Points, in no order, along strands that fork, close into loops and pass close to each other.
Two points are linked if the straight distance between their rows is under 59.5. Some points are linked to none.
lig: 8, 28, 6, 14, -1, 14, -25, -11, -15, 13, 5, 1, 35, -15, 22, -16, 7, -5, -27, 30
rines: -9, -6, 36, 13, -16, -19, 23, -1, 2, -4, 1, -20, -16, -39, 7, 29, 10, 4, 10, -16
rosu: -4, -30, 13, -1, 4, -36, -5, -5, 2, -30, -9, -8, 6, 4, 30, 1, 17, 6, 16, 6
Puzoz: -11, -4, -21, 22, -35, -1, -16, -12, -19, -14, 22, 39, -4, -16, -15, 7, -1, 32, -4, -20
davu: -29, 9, 35, 0, -22, 2, 26, 6, 8, 19, -7, -12, 16, -14, 35, -4, 10, 2, 11, -30
kege: 21, -7, 0, -30, -11, 19, -12, -8, 4, 58, -40, 2, 38, 34, -21, 17, -2, -3, -25, 33
Tak: 31, 31, 11, -13, 24, 11, -19, -10, 8, 4, -12, -16, 23, 5, -5, -32, 13, -16, -46, 9
vapul: -15, 2, 15, 1, -22, -10, 28, 4, 1, 22, 7, -18, 1, -28, 28, 16, 6, -3, 18, -28
pimam: 24, -18, -40, -3, -4, -4, -10, 22, 9, -18, 5, -15, -24, 7, -19, -26, -14, -6, 8, -3
reref: 22, -34, -13, 2, -6, -25, -2, 7, 8, -26, -6, -20, -25, -14, 3, 1, 8, -9, 20, 6
Koni: -24, 17, -8, -3, -16, 24, 15, 9, -16, 44, 4, 8, 24, 13, 40, -8, -17, -1, 14, 1
fur: 29, 19, 10, -2, 7, 2, -10, -7, -11, 21, 4, -14, 28, -17, 19, -6, -3, -13, -22, 17
Dop: 15, -38, -35, 19, -56, -5, -11, 6, -20, 3, 7, 13, -6, -10, -6, -11, -4, 3, 17, -4
Rezu: -15, -1, -31, -23, 29, -17, -3, 12, 4, -19, 25, -7, -15, 26, -3, -18, -7, -2, 15, -3
bazo: -26, -5, -11, 20, -18, 11, 2, 33, 22, -33, 3, 30, -30, 6, -12, -5, 19, -2, -3, -40
busil: 30, -4, -30, 10, 1, 8, -14, 29, 15, -20, 20, -7, -27, -4, -31, -15, -2, -13, -12, -20
samab: -20, 2, 3, 17, -26, -3, 4, -4, -10, -13, 12, 23, -18, -21, -15, 15, -8, 23, -2, -22
pezi: 16, -32, -2, -9, -13, 17, 17, -16, 9, 10, -28, -2, -8, 13, -18, -24, -17, -12, 32, -10
Kofa: 5, 4, 5, -6, 27, -3, 11, 11, 31, -17, 5, -6, -26, -9, -4, 1, -1, -26, 4, -23
venu: 26, -25, -7, 6, 2, -28, -6, 9, 2, -26, 19, -25, -29, -31, -11, 13, 10, -7, 3, 0
pas: -27, 37, -12, -13, 3, 10, 13, 7, -5, 32, 16, -4, 19, 10, 28, -20, -22, 3, 7, -6
funod: 8, 6, -31, 2, 16, 16, -12, 17, 22, -16, 22, 26, -27, 1, -27, -14, -12, -17, -7, -26
rivo: 27, 3, 4, -29, 36, -9, 0, -4, 5, 2, -3, -21, 6, 13, 7, -8, -5, -4, 1, 9
kulo: 2, 8, 29, -28, 21, 4, -2, 5, 27, -1, -29, -7, 20, 32, 13, -35, 9, -12, -23, -13
biru: -19, 15, 3, -23, -14, 34, 13, 7, -9, 58, -24, -12, 27, 30, 28, 3, -3, -4, 9, 8
Sab: -6, 9, 37, 23, -15, -7, -9, -5, -12, -4, -29, -18, 27, -11, 19, 5, 38, 0, -33, 20
lopep: -18, 7, -5, 11, 30, -16, 3, 27, 10, -20, 36, -1, -27, 1, -16, 23, 10, -13, -11, -16
navu: -16, 8, -13, 4, -28, 7, 8, 3, 1, 1, 23, 6, -15, -19, -14, -2, -2, 12, 10, -44
kuzi: -26, -44, -6, 7, -32, -4, 0, -14, -24, 21, -16, 31, 16, 9, 33, -11, -6, 5, 36, 0
kili: -5, 43, 15, 26, 10, 17, -15, -22, -26, -15, -21, -7, 18, -9, -8, 0, 34, -5, -38, 38
Lutum: -42, 5, 9, 14, -6, 5, 4, 10, 27, -24, 10, 32, -18, -4, 2, -10, -5, 2, 4, -38
rab: 23, -49, -34, 13, -45, 5, -4, 1, -16, 10, -15, 6, -6, 1, -14, -21, -19, -3, 31, 10
masu: -22, 6, -20, 4, 12, -1, -16, -4, 9, -29, 25, 42, 3, 10, 5, -24, -23, 10, -7, -11
Zelif: -6, -3, -20, -20, 16, 12, 13, 4, 18, 6, -10, -15, -15, 35, -16, -9, -13, 0, 42, 9
pul: 13, 11, -7, -1, 0, -12, -6, -7, -14, 10, 23, 6, 3, -26, 6, 16, -14, 4, 1, 3
pev: -9, -37, 3, -10, -24, 27, 5, -21, 20, 43, -35, 10, 20, 30, -22, 18, 10, 7, 33, 13
Sosu: -7, -2, -15, -6, 45, -35, -9, 7, 8, -24, 30, -16, -4, 14, 14, 1, 5, -5, 4, 5
Fodin: -6, 14, -24, 4, 25, 3, -17, 4, 19, -29, 30, 38, -17, 6, -13, -5, -17, -5, -13, -7
Pek: 41, -12, -2, -27, -3, 15, -6, -10, -20, 45, -30, -2, 33, 22, 9, 8, -8, -5, -13, 29
Rulu: -3, -11, 10, -13, -18, 20, 8, 9, -19, 43, -26, -7, 30, 23, 45, 12, 11, -5, 0, 12
fudos: 11, -7, 4, -19, 9, -14, 14, -4, 2, 10, -1, -23, 9, 3, 14, -2, 1, -1, 16, 0
zere: -16, -19, 8, 1, 25, -44, -9, 4, 7, -36, 17, -14, 4, 9, 31, 8, 17, 0, 6, 12
Zezak: 5, -17, -15, -10, 4, 26, 7, 0, 37, 0, -29, -15, -16, 39, -39, -7, -2, 5, 33, 22
Noti: 15, 36, 35, 3, 10, 25, -13, -9, 7, -3, -22, -18, 9, -15, -11, -11, 22, -13, -47, 10
buku: -19, -4, -33, -12, -7, 6, 5, 6, 2, 6, 2, 6, -9, 30, -12, -19, -14, 8, 37, 7
zaru: 14, -34, -22, 6, -26, 13, 9, -5, 4, 14, -25, -5, -8, 14, -23, -17, -15, 1, 38, 14
nufa: 36, 25, 3, -30, 39, 6, -8, -10, 6, 11, -3, -12, 22, 13, 5, -29, -15, -4, -18, 13
rad: 34, -13, 10, 3, 9, -21, 3, -11, 0, -13, 10, -17, -23, -42, -16, 32, 5, -4, 1, 12
tud: 16, -22, 12, -28, 13, 6, 19, -7, 31, -4, -25, -3, -7, 16, 3, -19, -6, -21, 22, -17
ketor: 6, 38, 5, 18, 5, -6, -4, -5, -41, 8, 26, 13, -3, -27, -21, 29, -19, 21, -27, 8
lanob: 5, -49, -9, 2, -23, -30, -3, -3, -7, -21, -11, -8, -7, -4, 18, -8, 10, 4, 31, 10
mose: 23, -24, -26, -11, -16, 13, 6, -16, -12, 28, -18, 5, 6, 10, -3, 9, -14, -2, 35, 27
bopo: -17, 15, -14, 15, 1, 21, -9, 9, -7, -30, 19, 41, -22, 8, -33, 5, 4, 20, -17, -32
bezom: -45, 4, 22, -3, -6, 3, 20, 9, 23, -5, 2, 2, -5, -4, 25, -8, -5, -5, 16, -38
Kete: 33, -30, -10, -21, -9, 5, -3, -14, -17, 32, -26, 5, 18, 24, 7, 31, -3, 1, 16, 41
Nenev: -5, -1, 18, 7, 36, -17, 8, 15, 30, -25, 6, -2, -24, -7, 3, 25, 12, -20, -6, -5
naz: 5, 2, 3, 18, -4, -19, -13, -12, -22, -6, 15, 20, 14, -34, 8, 19, -7, 12, -14, 23
rakas: -41, 38, 5, 12, 5, -7, 6, 4, -9, -4, 33, 11, 2, -5, -5, 11, -10, 20, -18, -21
lupa: 7, -11, 17, -23, -5, 1, 11, -6, 0, 27, -23, -12, 24, 18, 24, -10, 7, 2, 6, 3
valug: 0, 22, 17, 4, 43, -10, -16, 4, 6, -19, 13, -12, 16, 5, 20, -5, 8, -4, -25, 18
Vis: -8, 2, 49, 15, 3, -26, 17, 1, -3, -14, -8, -16, -8, -23, 7, 32, 12, 9, -7, 4
Tapu: -2, 30, 18, 7, -4, 19, -18, -26, -13, -6, -27, 0, 22, -7, -8, -20, 45, -15, -41, 17
bobil: 5, 3, 0, 19, 9, -3, 15, 30, -3, -16, 10, -2, -55, -14, -49, 32, 16, -9, -19, -23
mam: 0, 23, 36, 32, 2, -1, -5, -9, -29, -15, -24, -17, 16, -16, 1, 7, 25, 4, -35, 35
rimug: -4, -9, 49, 17, -5, -22, 0, -5, 8, -18, -19, -15, 13, -14, 19, 18, 23, 16, -15, 7
ser: 5, 15, 13, 29, -2, 6, -20, -15, -24, -4, 4, 22, 31, -17, 13, -5, -13, 10, -25, 38
mur: -2, -22, 1, -19, -11, 27, 14, -21, 31, 19, -31, -10, -1, 38, -29, 6, 8, 10, 34, 9
Zum: 5, 6, 1, 13, 14, -11, 3, 9, -26, -23, 12, 6, -42, -11, -38, 36, -4, 10, -26, -10
bozi: -4, 6, -3, 2, -9, 4, 13, 15, 23, -10, 10, -2, -31, -18, -15, 2, -6, -19, 6, -43
riv: 35, 18, -1, -11, 15, -2, 3, -10, -11, 32, 22, -24, 9, -32, 8, 14, -15, -6, -4, 3
mot: -31, 37, 9, 3, 5, 5, 5, 4, 3, 9, 21, -4, 14, -11, 20, -14, -12, 6, -8, -6
nuzug: -23, 2, -26, -20, 11, -3, 1, 2, 6, -14, 16, 15, -4, 19, 7, -25, -18, 6, 20, -15
Gaku: 0, 18, -11, -19, 8, 29, -13, -6, -11, 43, -15, 11, 39, 43, 8, -18, -11, 8, -6, 37
niri: -25, 18, -8, 2, 13, -13, 2, 13, -5, -15, 42, -10, -20, -7, -12, 16, 6, 7, -11, -32
Bero: -4, -27, -26, 13, -37, -5, -17, -13, -10, -12, 12, 32, 3, -18, -2, -9, -8, 13, 11, -10
pemu: 10, 16, 12, 11, 4, -8, 7, -6, -30, -9, 3, 17, -25, -21, -29, 28, -20, 14, -20, 5

A piece is two or more points that can be reached from each other along the links. Count, over all rows, the pieces, the separate loops (a circle has one, a figure eight two, a Y none), the forks (points with three links) and the tips (points with one).
pieces -> 4
loops -> 1
forks -> 2
tips -> 8

A fork is a point with three links, a tip a point with one. Leave the first point through the second and follow the links. Name the first fork or tip that comes.
Koni; pas -> zaru
biru; Rulu -> bazo
rad; venu -> nuzug

How many points has the smallest loop of links through each point below? Write 0 if it is on no loop.
lig -> 6
Rulu -> 0
mur -> 0

Name the points in between on the shortest way along the links from the first point to the second, in order.
mot; Sab -> pas > Koni > biru > Rulu > lupa > fudos > rivo > nufa > Tak > Noti > Tapu > kili > mam
buku; venu -> nuzug > Rezu > Sosu > zere > rosu > lanob > reref
bozi; kege -> navu > samab > Puzoz > Bero > Dop > rab > zaru > mose > Kete > Pek
Zezak; pimam -> Zelif > buku > nuzug > masu > Fodin > funod > busil
